A landscape with many valleys, sampled at points; each row gives a point and its height.
A ball rolls from a point to the lowest of its 2 nearest points, and stops where none of them is lower. Distance is the straight distance between rows; heights are no part of it.
bapi (h 451): [ 17  -9   1 -15  28  -5   4  -1  -6  -4  -2  14 -12 -13 -36 -17  -6   4
  17 -20  45   7  -8 -38  36  13   2]
dotu (h 456): [ 29  34 -22  17  -8   9 -14   1   6   0  -7   4   8  -2   7  22   5  10
  -4   0 -13 -22  -9   8  11 -31   9]
Sevuz (h 221): [ 18  34 -18   0   0  -8 -43  12 -13 -24  17  17  -3  27  -5  21  -7  -4
 -12   8 -30 -10  -9  -7  14 -36   6]
davuv (h 235): [-24  -2 -18  49 -19   6   4  -6   6  36 -30   1  17 -18   8 -26  25  -4
  11  14  12  22  -1   7 -15  -3   2]
bim (h 267): [-38 -20 -29  13 -15 -44  25   3  -1  32   9  -9  35  12  23 -25   3  -9
  37 -15  -2  17 -12  22 -21 -12   3]
zinom (h 436): [ 28   2  16  43   8  12   5  -9 -40   6   0  -9   3  12  11   0 -34  13
 -10  -8   3 -10  24  -2   8   4 -15]
Gonen (h 154): [  9 -15  10   0   3   8 -26   1 -31 -63  36  -3  -2   3 -19  -1 -12  13
 -22   7  19   8  -6 -17  17 -25 -15]
nilo (h 491): [-32  11  10  39   8  14  21   5 -22  30   2   3  22 -13  23 -12 -24  16
  14  -9 -13  17  15   9 -17  31 -15]
vav (h 131): [ 12   5   9 -23  -9   3  -8 -26  13  10 -28  -4  -3  28  -2  22  31   6
   5 -19 -18  22 -20  29 -14   0  30]
Pubal (h 325): [-11 -20  28 -41  21 -10  38 -18  25   8  24   3 -36 -17  -3   8  -6  -8
  12  12  15 -15  18 -23   0   8 -18]
fud (h 59): [  4  -4  19 -40  -2  20 -30  19  -4 -47  19  -1  -1 -16 -19  13  -1 -20
 -19 -18 -10  25  29 -32 -35  14  -6]
Rator (h 514): [-13  -4  31 -38   5  10  18  10  23 -27  10  -6 -15 -32 -28  17   2   2
   3  -8  18   7  -5 -14  18  14 -17]
Luf (h 261): [  4  -3  22 -17   7   5  22   4  13   4  28 -31 -12 -16   8  23 -20  13
  10  -1 -24 -16   2   0  16 -24 -26]
Zus (h 148): [  6  12   4  -1   2  -3  -2  45  -4 -10  20 -23 -19   9  13  26 -22 -18
  -6   7 -30 -21  -3   8  11 -13 -22]
pob (h 166): [  8 -11   3  10 -10  13  13 -37  22  27 -35 -11  -7  -2 -10  -1  26   4
   9   6  -8   1 -13  12   7 -18  17]
Vezo (h 121): [ 24  -8  -4  15   1  -2 -17  -1 -30 -46  22   4 -12   9 -22   2 -16   1
 -20  -3  32   3 -13 -19  19   4 -16]
razo (h 689): [-31   6   4  42  29   2   8   0 -11  48  -5  12  22 -30  14 -34  -1   3
  -1   3  12  47 -10 -11 -21  12 -22]
pek (h 351): [  4 -14 -18   3   3 -25  26 -18  20  30 -23  -4   6  21  20  -6  33  -3
  14  33 -20  -6 -25  39 -17  -4  20]
Poni (h 518): [ -3  -3   5  11  -2  13  40   3  17  15  20   0 -11 -38  12   2 -22 -11
   4   6   7 -22  36 -22 -14  19 -16]
sov (h 80): [ 22  -3 -45 -11  -5 -10 -32  -8  18 -11 -44  17  -5  21 -10  -3  19 -12
 -29  -1 -23 -19  -1  11   1  -3  17]
kogu (h 591): [  9   0 -27  20 -29   0 -24 -34   3  14 -49  13   1  25  -1   4  16 -16
   3 -28  11  10   7   5   5 -21  24]
Kurok (h 217): [ -4  35   6 -35  16   9 -33  10  -9 -17  28   7  14  23  -9  25  15   3
   3  10 -48  12  -1 -15  19 -28  20]
maro (h 565): [ 21  11 -25   6  -9  -6 -26 -45   6  14 -34  18   1  29   6  15  15   4
   2 -22 -11   1   4   0   8 -34  20]
Bos (h 94): [-21   9 -31 -16 -34 -19   2  34  17   4   4  -2  -2  13  11  14 -16 -21
   2 -24  -3 -18   0  23  -2   3  10]
zuli (h 334): [ 22   4   0   8  16 -12   7 -18   5  30  -7  -8  -4  33  34  17   2   9
  -2  20 -28 -25 -15  17   2 -15   2]
sagig (h 490): [-10  29 -22  28 -19   1  13  38   9  19  -6  -7  27  -8  28   7  -5  14
  12   0  -2 -14   6  22  -3   0   2]
demov (h 368): [  9 -21  12 -34  10  -7   0 -30 -16 -16  35   6 -13   2 -10  -9 -15  14
  -1 -26  10   3  22 -40  24  -8 -24]
tup (h 97): [  8  -8   1 -10 -13  -6 -12   6 -19 -33  22   3 -26  21 -16  17 -22 -15
 -25 -15   6   6 -11 -11  20  16 -22]
gite (h 493): [ 21  38  -2 -11  19  11 -25 -18   1  -8  19  11  11  -3   1  16  16  20
 -13  29 -34 -22  -1 -16  16 -51  12]
Kur (h 145): [-22 -17  -6  -4   3 -22  38 -21   8  40  26  35 -15  -3  15 -16  -8 -38
  20   6  19  -3   9 -16 -29  23   9]
fale (h 402): [ 16  -3   8  -2  -5  16 -11 -29 -15 -26  -3   7   0  -1 -35   1   0   7
  -2 -29  26  17 -15 -21  17   3   2]
Dupu (h 144): [-15  -4   1 -23  -1  10 -20  36  -9 -49  23  -6 -22  -8 -22  21 -16 -29
  -6  -4 -34  -2  18 -25   0 -32 -14]
rizu (h 167): [ -8  15  16 -28   3  12 -37  35 -28 -40  27  -3  21  30 -23  12   5  -9
   8   4 -39  27  22 -21  16 -24  22]
lela (h 192): [-32 -21 -17  -6 -18 -21  49 -11  20  27  26  11   4 -19   9 -21  -6 -26
  24  -2   4   0   3   7 -32  12   3]
pidal (h 165): [-26  24 -23  31   6   6 -15  20  -6  19 -31  12  27  -1  33  -8  15  26
  -3  20  -9 -25  26  26 -28  17  23]
dumi (h 312): [-13 -17 -11  18 -12 -18  27 -25   9  40 -25  -5  11  10   7 -12  32 -10
  28  17  -3  19 -21  35 -11 -15  20]
bezov (h 74): [-10  -7  12   4  -4 -11  32  37   5   1  24 -18 -10  -1   8  11 -16 -16
  -7  21  -5  -2 -12  11   2  31 -31]
fufo (h 84): [-16  -5 -23  29 -41 -12  -4  19  -4  18 -18   2   0  30  13  -7  13  -3
  -5  17  10   2 -21  24  -6  19  -1]
zumut (h 373): [ 15   3  20 -32  14  13 -16 -10  -8 -37   0   5   6 -15 -34  -2   0  11
   4 -35  31  28  -6 -30   8  25  -1]
zovis (h 533): [ 13 -14   2 -21  -2  24 -43 -12   1 -41  15   0  11 -13 -30 -11  22  23
  -7  36 -23 -13   6  -2   9 -45  31]
Gek (h 130): [ 30 -27 -25   9 -17   8 -24 -18   9 -17 -41  -2  -8   2 -34 -15  13  -7
 -21   1 -13 -14  -3   5   4  -3  15]
let (h 646): [ -4   3  -5  22   2   8  16 -26  -8  32 -23  11   9  -5 -16 -16   3 -25
   3 -22  36  29 -13 -25  25  -6   5]
dat (h 473): [  9  -1  29 -27 -15  32 -35 -24 -20 -50  13  -6  30 -11 -33  -1  13  29
   1  -9  13  29  -2 -10   4 -12  13]
Feg (h 482): [ -8   9  15 -16  -7   6  27  -9  15   7 -14  -2   0 -12 -23  -3  11  -9
  11 -35  25  39 -18   2  -1  35   9]
duka (h 300): [ 17   1  19 -15  11  -5  -9 -16   4  14  19 -14 -16  26  13  26   2  23
   0  14 -31 -14 -20   9  20 -29  -4]
kibi (h 448): [ 27  -2  12  30  11  31 -26   4 -18 -62  26 -19   9 -15  -8   2 -25  19
 -10  13  20 -12   2   2 -10 -39  -1]
mepe (h 476): [-15   2  15  36  30   6  22   3 -30  36   6   6  13  -6  15 -20 -28  11
   0   0   4  19  10 -14  -3  42 -16]
Niv (h 497): [  1 -24 -14  36  12  13  -6  -5   2  27 -55  -8  14 -15   5 -35   5  -1
  -3   8 -28   3  39  13 -13  17  12]
bozem (h 621): [  4   4 -14  26 -23   4  -1 -30 -14  14 -30   7   2  11 -13  -5   2 -22
   3 -33  25  19  -5  -9  16  -8   4]
ruz (h 125): [ 13  24 -30 -16 -10   1 -42  -1   9 -16 -22  28  -9  20  -9  13  22 -12
 -29   7 -22 -20 -13  11   2 -13  28]
mopiv (h 149): [ 12   6   1   9 -24  21 -28  13  -6 -34  -9  -4 -17  -3 -26  18  10  -6
 -13  15  -2  -8 -25  13  10  -9  12]
kod (h 531): [  2 -10  20 -36  21   2  -6  16  -5 -56  11  10  -4 -32 -22  -3   0  23
   1   6  41   0  -4 -21  33  -6 -32]
Sogom (h 57): [  8   8  36 -24 -11  18  -8 -25  10   1  -8 -19   0   5 -16  11  19  19
   8 -30 -10  36 -19   9  -5   5  16]
Bupa (h 425): [  2  20 -12 -26 -12   1   3  -1  27   2   9  -1  -1  -6   0  31 -11  -4
  15 -37 -27  -6   3   9   9 -21   7]
Zezi (h 455): [ 24   9  24  30  13  19  -4  15 -45 -21   4 -14   0   5   9  19 -35  10
 -16   4  -7 -17  28  12   7  -2  -2]
potul (h 492): [-17  -8  -3  22  18 -18  28   7  -6  37  17   4   6   2  19 -31 -21  -7
   5   7   5  19  -9 -12  -8  39 -25]
det (h 155): [-11  36 -40  19 -13 -17 -18  34   7  10 -23   6  21  18  27   1  17  10
 -23  18  19 -39   1  13  -8  -5  16]
Zak (h 177): [  0  22 -11 -25  -1 -19 -29  17  -4 -11  25  13  -4  42  11  28 -23 -19
  -4 -13 -43  -5 -10   1  16 -18  -2]
Gasis (h 22): [  7 -19  13 -49  18   7 -23   6 -10 -54  23  19  -1  -9 -28   4  -4   5
 -12 -20  16  18  33 -43  -8  13  -2]
zek (h 329): [  5 -17  38 -64  33  -2  -9  -6  16 -10   3  19 -32 -16 -12   1  12  17
  15 -15  21   7  26 -36 -10  23   2]
faruz (h 430): [ 22   1  -1  14  10  12   8 -18 -10 -12  -6   7   3 -23 -32 -11  -6   0
  10 -15  49   6 -15 -33  26   0  -2]
fatir (h 374): [ -4  31 -23 -28 -10 -16  -6  -5  18   8 -17   7  16  29  21  24  11   3
  13 -45  -6   6  -7  22  -7  -9  24]
subug (h 406): [ 15   7   3  40   5   3  11  -8 -22  37 -14 -10  11  23  34  -1 -29   6
   6 -12 -14 -10  17   7   3   1 -10]
durav (h 474): [-21 -11 -32  32  22  -2 -17  -7   3  40 -51   2  18  -7  35 -31  15   0
  10  10 -22   7  48  14 -23   6  16]
duga (h 66): [-34   6 -28  21  -1 -44   5  35  -4  16  11  -6  39  18  39  -9   5  27
  22   9  -7 -11 -12  32 -37   4   2]
darus (h 62): [  8 -14   7 -35   2  -2 -16   0 -13 -37  22  12 -20   9 -23  14 -16 -11
 -20 -26   6  11  10 -29   7  25 -14]
faso (h 435): [ 30  -1  13  21  19  22   1 -10 -25 -44  26 -17   9 -26  -3  -4 -33  24
  -7  -9  27  -9  13 -13   8 -24 -16]
mor (h 101): [-19   1   8 -32 -17   6 -10  12   8 -23  22   9 -38  -2   6  38 -14 -47
 -10  -5 -18 -13  22  -5 -29 -15   0]
bovi (h 424): [ 26 -12   4  -6  29   9   9  10  -6 -46  23  -2  -3 -42 -11  -4 -24  14
   0  -7  36 -18  21 -33  10  -7 -26]
gipes (h 370): [ 23   2  13  25  15  -2   3 -14 -16  39 -16  -7   8  35  43   9 -15  11
   3  14 -27 -24   8  16  -1   0   2]
pimiv (h 396): [ -3 -10 -27   6  17 -43  14 -17  11  28 -19   7  26  32  53 -15  32  -4
   7  35  -7 -21 -10  28 -26  -3  12]
Zev (h 199): [-38 -18 -36  41 -16 -25 -23   9   9  29 -30  -7  10  10  23 -34  33  10
   8  20   3  10   3  21 -40   2   5]
nim (h 339): [-16  11 -35   3 -19 -27  12  -1  14  24 -17   1  19  28  22   9  10  -2
  20 -26   9  -1  -9  24   5 -13  18]
nuvub (h 458): [-22   0  -6   5 -15  -5  37 -11  12  27  -6  -1   2   2 -12  -8   3 -15
  14 -19  17  30 -19   7   6  19   2]
gis (h 735): [ 20   2  31  10  30  13  22  -4 -17   0   2 -10  -1 -30  -2 -24  -8  29
   6   7  38  -6   7 -22  28  10 -21]
luk (h 500): [ 23  -1  13 -10 -21  28 -40 -33 -14 -32  -6   4  20   6 -34   6  14  21
  -2 -19  -8  23   0  -7  -4 -13  29]
soviv (h 124): [-21 -15  23 -33  -1   9 -28  34 -35 -59  32  -9  14  20 -28   3   0  -6
  -4   3 -20  28  20 -22  15 -28  -2]
disiz (h 522): [-16 -10  28 -40  15   2   5  29   3 -45  11  -8 -22 -22 -25  16   1   0
 -12  10  17   1 -10 -19  22   0 -36]
mudiz (h 196): [ -9  59 -26  -2   5 -16  -8  27   4   2  -8   9   9  18  33   5  13  -8
 -26  16  11 -39 -17  14  -1 -19   9]
Sis (h 251): [ -6  16  19 -42  -3   5 -24  14   1 -18  19  -9   1  17  -9  32   4   3
   1 -13 -43  20  -8   1   9 -15  12]
vezik (h 512): [  7 -24   5  42   1  22   0 -10  -6  16 -42  -5   8 -20  -9 -34   4   1
 -14  23  -8   0  23   5 -16  32   2]
suge (h 343): [-18 -16  30 -48   6  -3  28 -10  23 -13  23   4 -37 -15  -5  32  -1 -23
   0  10   6  -5  11  -9 -24  12  -8]
sasa (h 31): [ 11  -2 -46  -7   1 -16  -9 -18  31  13 -45  11  -2  22  17  -5  31 -15
 -15   7 -10 -20   8  16  -2 -10  14]
figim (h 116): [  0  -4  35  -9  -6  14  12 -42  10  17 -20 -15  -8   1 -24   3  23  15
  11 -13   7  22 -19   8  11 -10  15]
rulo (h 113): [  8  16 -30  41 -29   8 -21  36  -4  -1 -31   8  12   1  13  -2  11   7
 -17  24   5 -24   4  25 -11   8  16]
Vup (h 211): [ -1  54 -17  -6   6  -4 -14  36   3  -9   3   6 -13  12  22  17   8 -18
  -8  13 -15 -25 -25  14  11 -21   8]
tiga (h 534): [ 24  -2  -5   0 -16  11 -38 -45  -7  -1 -17  10   8  25 -17  13  16  16
  -5 -22 -23  17   1  -4   1 -22  28]
geso (h 106): [-15  15 -25  10 -41  -9  -1  53   1  -5   4  -4  -3  10   6  12  -8 -17
  -8  -4   2  -9 -16  23   8   9   0]
Los (h 50): [-19  -1 -11  15 -19 -11  27  40   9  13  21 -11  11  -5  19   1 -16  -5
   7  11 -12  -1 -10  27 -13  28 -17]
gen (h 98): [  3  -2  29  10  -7   3  16  23  -4  -4   9 -27 -13  -2   0  15  -5   2
 -12  26   1  -3 -22  14  13  13 -22]
daka (h 180): [ -1  28  -5  -6 -15   5 -11  31   7 -12  -2  -2 -19   8  -5  29  16 -14
  -7  14 -14  -8 -33  28   9  -7  17]
Mupal (h 85): [-11 -23   7 -27   8 -23  39 -29  11  27  18  16 -18  11   4  -9 -16 -38
  11 -19   5   4   2 -10 -16  29   5]
banit (h 161): [  9 -24  40 -12 -10   4 -10 -15  -5 -13  -2 -14 -35   4 -16  -6  17  18
 -22  34   1 -12 -20  14  14  -2 -13]
fefol (h 81): [ 23  -3  -6  33 -14   4   1  15 -25 -16   1   4 -12  13 -11   0 -16  -8
 -23   7  27  -1 -12  -8  14  29 -20]
besu (h 299): [ -3 -15  24 -45  32  -7  20 -16  25  19   8  17 -34 -17 -15   2   3 -10
  20  -6  24   2  17 -30  -4  26  14]
galak (h 310): [  2  -9  26 -37  -4   3  -1 -28   4   0  23 -14  -3  20  -7  17 -12   9
   3 -36 -25  20   3 -10   6   0  -5]
goke (h 306): [  3 -15  35  13  21  -6  40 -15  -9  39  12 -27  -2   5  19 -16 -15  12
  10   7   4   4  -7  -2  12  10 -23]
zis (h 240): [ -3  -7  32 -16  21  -8  27 -12   8  18   1  -4 -14  -3 -24 -12  15  13
  10   4  32  15 -26 -12  32  18 -12]
zadis (h 457): [ 17  -1   6  28  24   9  21   8 -32   8   9   0   0  -6   6 -13 -35   5
  -6  -7  19  -2  23 -24  11  31 -21]
Ket (h 415): [  2  -9  -1 -18 -11   0  20  -6  12   0  13   0 -19  -8 -10  10 -19 -20
  -3 -23   4  -6   7 -17  10  20 -16]
Guz (h 562): [ 22 -26  18   5   3  20 -29  -9 -15 -62   6  -4 -10 -23 -22 -24   0  21
 -21  35  34 -10  -9   1  -2 -12  -6]
zape (h 91): [  6   5 -18 -22   0 -14  -8 -23  24  13 -31   9  -8  31   8  14  33  -3
  -7   2 -18  -6 -19  28  -7  -4  31]
Lubo (h 502): [ -9   7  35 -42   1   9  25   1  26 -13   0 -10 -10 -21 -28  15   3  -4
   2 -24  13  27  -8   5  -1  30   0]
guka (h 150): [ 36  -2   4  17   9  17 -32  17 -10 -20 -13 -10 -18  -1  -5   2  -2   5
 -30  32 -27 -32   6  14  -2 -10  10]
pime (h 559): [ 15 -15  12 -14   9  13 -20 -31 -21 -47  17  15   0 -13 -21 -27   6  34
   9   3  52   8 -12 -19  25 -17  -5]
peniv (h 21): [-30 -10 -17  19 -11 -31  23  30  -3  16  22  -5  24   1  37 -16 -18   9
  20   1 -17  -5  -9  29 -32  21 -13]
lusa (h 83): [  8  21 -38  -2  18  -9   1  -9  25  13 -41   8  16   6  37 -16  23  -6
 -35  16  -6 -36  17  11 -10  -1   4]
dum (h 439): [  2  13   4 -20 -19  20   1  -2  12 -20   9  -8   0 -20 -23  28  -7   0
   6 -32 -13   7  -1  -2  17 -16   2]
lod (h 488): [-13 -11 -14  -4  16 -20  23   8  14  33   2  26 -11  -7 -19 -19 -10 -20
  15  -4  21  19  -3 -30  10  39   0]
Bavik (h 471): [ 32  23   1  41   9  26 -15  10 -31  -9 -14  -2  13  -1  15  18 -21  14
  -8   3 -10 -29  29  21  -4  -6  17]
Malu (h 143): [-25 -11 -38  28 -18 -38 -12  10   1  29 -22   0  17  41  30 -11  24   4
   8  17   9  -7  -6  26 -19   4  11]
Fen (h 340): [ -4 -16  26 -42  -4   1  -8 -32 -20 -10  36  -3  -1  19  -7   0  -5  23
   0 -28 -12  20  11 -23  23  -8 -16]
dil (h 516): [  7   8  18 -23  -4  26 -38  -8   4 -26   7  -6   5  -8 -27  17  28  23
   1  22 -26  -5  -9   1  16 -37  23]
noka (h 277): [  2  -3  29 -23   1   6  -6  -3  -3  -6  25 -23 -10   1   0  22  -1  28
   3   8 -25  -7  -9   2  28 -39 -16]
peb (h 441): [-32  -2 -20  38  16  -9 -14 -12  -1  48 -33  -1  29  -2  49 -27  25   8
  24  11  -8  12  27  18 -35 -17  12]
Bulik (h 670): [-13   1 -14  37  19   1   8  -1 -10  53 -17  19  18 -16  -4 -30   7 -18
  -5   2  32  42 -13 -30   9  -1  -9]
rali (h 715): [-10   8  15  38   2  16  27  -5   7  31 -13  -2  13 -30 -12 -20  12   7
   7  21  20  21 -17  -5  -2  19 -16]
basak (h 454): [  1   4  28 -32  -8  29 -15 -13  -1 -37  18  -9  18 -23 -26  13   6  26
   8 -23  -5  20   4 -14  19 -20   3]
Bini (h 127): [-33  26 -21  17  17 -23   0  21  -2  18  -8   4  37  12  50  -3  21  29
  -1  29  -3 -24   1  33 -34  11  17]
fisu (h 540): [ -5 -10  21 -39  10  13 -24  -3 -20 -70  16  16   9 -18 -23  -7  11  28
   6  11  38  17  -9 -12  24 -13 -15]
rudin (h 160): [ 10 -25 -27  28 -23  10  -7  -6  19   7 -52  -4  -2 -14 -22 -24  23 -16
 -11  12   0  -4   0   8  -5  17  10]
pumo (h 702): [-32   9  -4  35   7  -1  33   6  12  38   4   2  20 -36   2 -31  -1   4
  18   1   6  36 -15   2 -18  13 -22]
tevi (h 398): [ 15 -15  -2 -19  12  -4  12 -15   4  -8  21  16 -33 -14 -12   8 -18 -16
  -3  -8  20 -16  27 -41   5  11 -12]
vusa (h 477): [ 14  28   2  30   1  22   3  27  -8   6 -11  -8  14 -13  20  22 -10  12
   2  13 -13 -18  10  24   3   1   7]
Ruzak (h 273): [ -9 -11  25 -40  32 -18  36 -11  25  20  10   4 -18 -14 -24 -10   3  -4
  21 -10  21  19  -5 -16  11  28   4]
Dife (h 270): [-30 -16  -7  32 -11  -8  13 -20  13  41 -23   0  10 -12   5 -29  34 -10
  15  29   1  34 -15  25 -25  -8   5]
vapa (h 440): [ 10  46 -29 -12  -7   1  -9   8  20  -8   3  12  11  -7   3  31  -3  -2
   6 -26 -13 -15  -4   4  17 -34  12]
gil (h 200): [  1  -9  40 -21  -2   2  -3 -13  -8 -18  -1  -3 -24  -2 -24  -2  19  23
  -8  11  29   8 -26  -2  28  10 -15]
zugat (h 209): [-38 -22 -29  29  -6 -52  -4  -1  -9  29  -7  -7  30  36  40 -28  21  -1
  31  11   3  11 -19  20 -26 -12   5]
Tinu (h 548): [ 30 -24  10   3  -3  23 -34  -6  -4 -46   4 -15  -5 -25 -21 -20   6  24
 -20  28 -11 -21   2   7  -2 -32   8]
minu (h 508): [-19   1   4  21   6   7  40  12   5  27  22  -3   7 -27  23 -12 -32  -1
  10   0 -10  -3  29  -5 -22  34 -22]
rirer (h 475): [ 27  36 -22  -1  16   6 -18 -25  11   0 -11  19   7   0  11  10  15   6
 -22  16 -21 -32  -1  -4   1 -34   6]
Mebap (h 404): [ -7  14 -21 -35 -16 -15  15  -6  29  16  -2   4   8   9  15  16  -9 -11
  23 -56 -12  -8  13  18 -13  -8  22]
viz (h 184): [ 12   5   0   0 -14  12 -29   4 -21 -43  30  -4   1   6 -25  19 -11   5
  -8  -3  -9   9  -5 -10  16 -35  -1]
feda (h 412): [ 23 -16  -7  -8  25   2  11   1   7 -15  13  18 -22 -37 -18   0 -16  -2
  13   1  38 -21  30 -49   9   8  -5]
vor (h 348): [ -8 -12  17  32   8 -10  35 -15  -4  49  -1 -19  17  10  31 -15  -6   3
  23  13 -16  15  -9  19 -10   1  -6]
rodi (h 472): [ 12 -21  -4 -15  32 -13  13  10   8  23   1  21 -20 -12 -27 -16 -11  -8
  20  -6  25   6   7 -42  26  27   9]
Ginu (h 129): [ 11 -11  36   5  -3   7   3  13   5   0  -8 -25 -27  -4  -5   3  12  11
 -19  48 -12 -15 -18  28   3   6  -3]
zozok (h 519): [-30   9 -33  11 -39   1  28  12  26  19  -7   0  18 -21   2  -8  -1  -9
  21 -33  17   2   9   2  -2   0   2]
Pok (h 504): [-27  18 -40  30 -27 -13   8  27  19  26 -10  -7  35  -4  19  -1   6  21
  19 -16  14 -10  10   4  -8 -11   3]
Gibu (h 507): [-35  -9 -28  12   3 -24  25  12   9  34  17  26   0 -14   2 -37  -6 -17
   9  -2  15  20 -13 -15 -23  34 -15]
dun (h 63): [-21  -2 -11 -31 -31 -13   3  23  20  -4  17   7 -23   9  16  23 -21 -40
   0 -14  -9 -25  15  17 -21   5  13]
Dazu (h 303): [-30 -12 -30 -11 -22 -46  27   7  12  24   2  -4  28  24  20  -8  -3  -8
  33 -29   2  -8  -4  24 -15  -1  16]
Gobed (h 122): [ 32  -1   7  30 -15  18 -18  10 -16 -26  -6 -14 -12  -3 -10   9  -5   4
 -19  21   2 -14  -9  10   3  -7  -1]
fabem (h 215): [ 25   8  -7  18   2  13 -46   8 -14 -45  22   5   6   9 -19  11  -6   6
 -11  24 -19 -11  -3  -4   8 -47  16]
tageg (h 530): [ 27 -16   7  42  -1  20  -2 -14 -18  -4 -29  -3  -1 -16 -18 -28   5   1
 -21  25  21  -7   4  -6  -6  25   0]
Rukem (h 92): [-11  -7  23 -36  -3  14 -33  28 -25 -57  25  -4   2  11 -28   9  -8 -16
 -18 -14 -20  31  19 -28  -8   0  -7]
zeti (h 397): [ 20 -16  19 -10  17  -5   6 -29 -22  -3  20   0 -13   1  -5 -23  -9  24
   4 -18  28   0  -3 -30  36 -16 -28]
vad (h 176): [ 35  21 -11   5  31   9 -31  21 -12 -17 -16   6 -10   6   6  -9  -4  -5
 -40  28 -35 -43  13   9 -10  -6  16]
lumun (h 726): [ 11   5  24  27  15  16  20  -2  -7  15 -11  -5   5 -32 -18 -22   7  20
   5  21  36   5 -10 -19  16  21 -12]
buvam (h 20): [-14 -19  -4 -21 -16 -21  28 -34  16  32  10   9  -7  18  17  -7 -23 -39
  14 -40  -1  -2  11   2 -21   6  10]
vana (h 365): [ -4  -3  34 -47   9   6   6  -5  19 -12  11  17 -33 -10   1  32   9 -20
  -3  -5  16  10  17 -16 -43  30   5]
tezim (h 709): [-47  -4   8  46  19   4  -2 -14 -19  42 -19   5  15 -22  28 -28   5  13
   8   4  -7  40   0  19 -43   3  -7]
beku (h 242): [ -4 -14  15 -32  -2  -5  39 -18  28  12  30 -18 -15 -10   6  18 -16  -8
  17 -11 -19 -12   8   6  -4  -9  -7]
zab (h 437): [ -1  -5  -4  10 -14  -6  24 -12   3  22   3  -7  -4  13   1   3 -12  -9
   4 -14   5   7 -16   2  13  11 -12]
nuz (h 212): [ 23  27  -8 -10  35  -4 -24   0   2  -1 -10   9 -12  22  25  -9   3 -12
 -47  32 -38 -40  -1   6  -9  -6   3]
sidem (h 278): [ 11 -10  23   4   8  -2  26 -12  -4  21  19 -29  -7   6  21   8 -26  14
   6  -9 -15 -16   3  -2  15  -9 -30]
Fisus (h 41): [ -2  -2  -5  42 -31   3   0  16 -15   9  -9   1  -6  13  -1  -7  -1  -8
 -18  18  15   4 -18  10   0  34 -16]
pul (h 395): [-14  -8  -7  43   8  -6  13 -19  -4  56 -21  -8  24   9  39 -20   8  -4
  26  13 -12  15   7  19 -23 -15   4]
mam (h 532): [-19   8 -24  16 -17   7  29  15  21   9   0  12  10 -37 -11 -13  -5 -14
  11  -8  22   8  -2 -16   3  29 -11]
sila (h 126): [-12  -7   2 -25  -9   1   0  32   6 -24  21  -9 -33  -4  -4  28 -23 -38
 -10  -1 -27 -14   8 -10  -5 -12 -18]
nuf (h 137): [  3  -3  -1 -16 -15  -8 -30  17 -20 -24  27  -1 -17  34 -11  26 -24 -19
 -15 -18 -31   4  -2   0  16  -9 -12]
gokas (h 547): [ 31 -21  12  25  -3  22 -11 -18 -14 -34 -15 -10  -5 -26 -27 -28   1  12
 -17  20  33 -17  -9  -7  -4   0   1]
Mokal (h 280): [ -6  -3  16 -50  -3  -5  -5   0  15  -8  24 -12 -10  19   3  28 -14 -11
   0 -31 -40  13   3   9 -13   5   2]
mav (h 128): [ -2  21 -31  15  19  -1  -4   7   7  17 -43  11  24   3  39 -10  15   7
 -20  19 -10 -31  33  19 -21  15  17]
nibir (h 82): [  5  26 -33  33 -36   1 -17  44  -7 -12 -11   5   5   5   2   9  -6  -7
 -12  -3  13 -19  -5  19  10  -4   4]
nir (h 219): [-16 -16   1 -16 -10 -19  60 -10  27  22  27  -8  -2 -19   6   3 -14 -22
  26   4 -14  -6  -2  19 -19   8  -2]
gibi (h 349): [  9 -10  32 -57  25  -3 -13  11  10 -25  -2   5 -15 -11 -26   0   8  12
   8 -23  22  21   7 -28  -1  41  -8]
mebu (h 173): [  4  14  10   5  12  -9  12  51  -8   9  14 -19  -4  16  34  22 -22 -13
   1  23 -31 -19 -12  29   1   8 -11]
sanug (h 195): [ -9 -12 -12  40 -26  10   2 -15   4  21 -37   7  -2  -5 -16 -19  26 -18
  -7  12  23  16 -10   0   0  14   6]

For each start below, name the point where the ball stops.
rodi -> peniv
kod -> tevi
pek -> sasa
vana -> peniv
suge -> peniv
Guz -> Luf
zeti -> Gasis
Bulik -> Bupa
Tinu -> Bupa
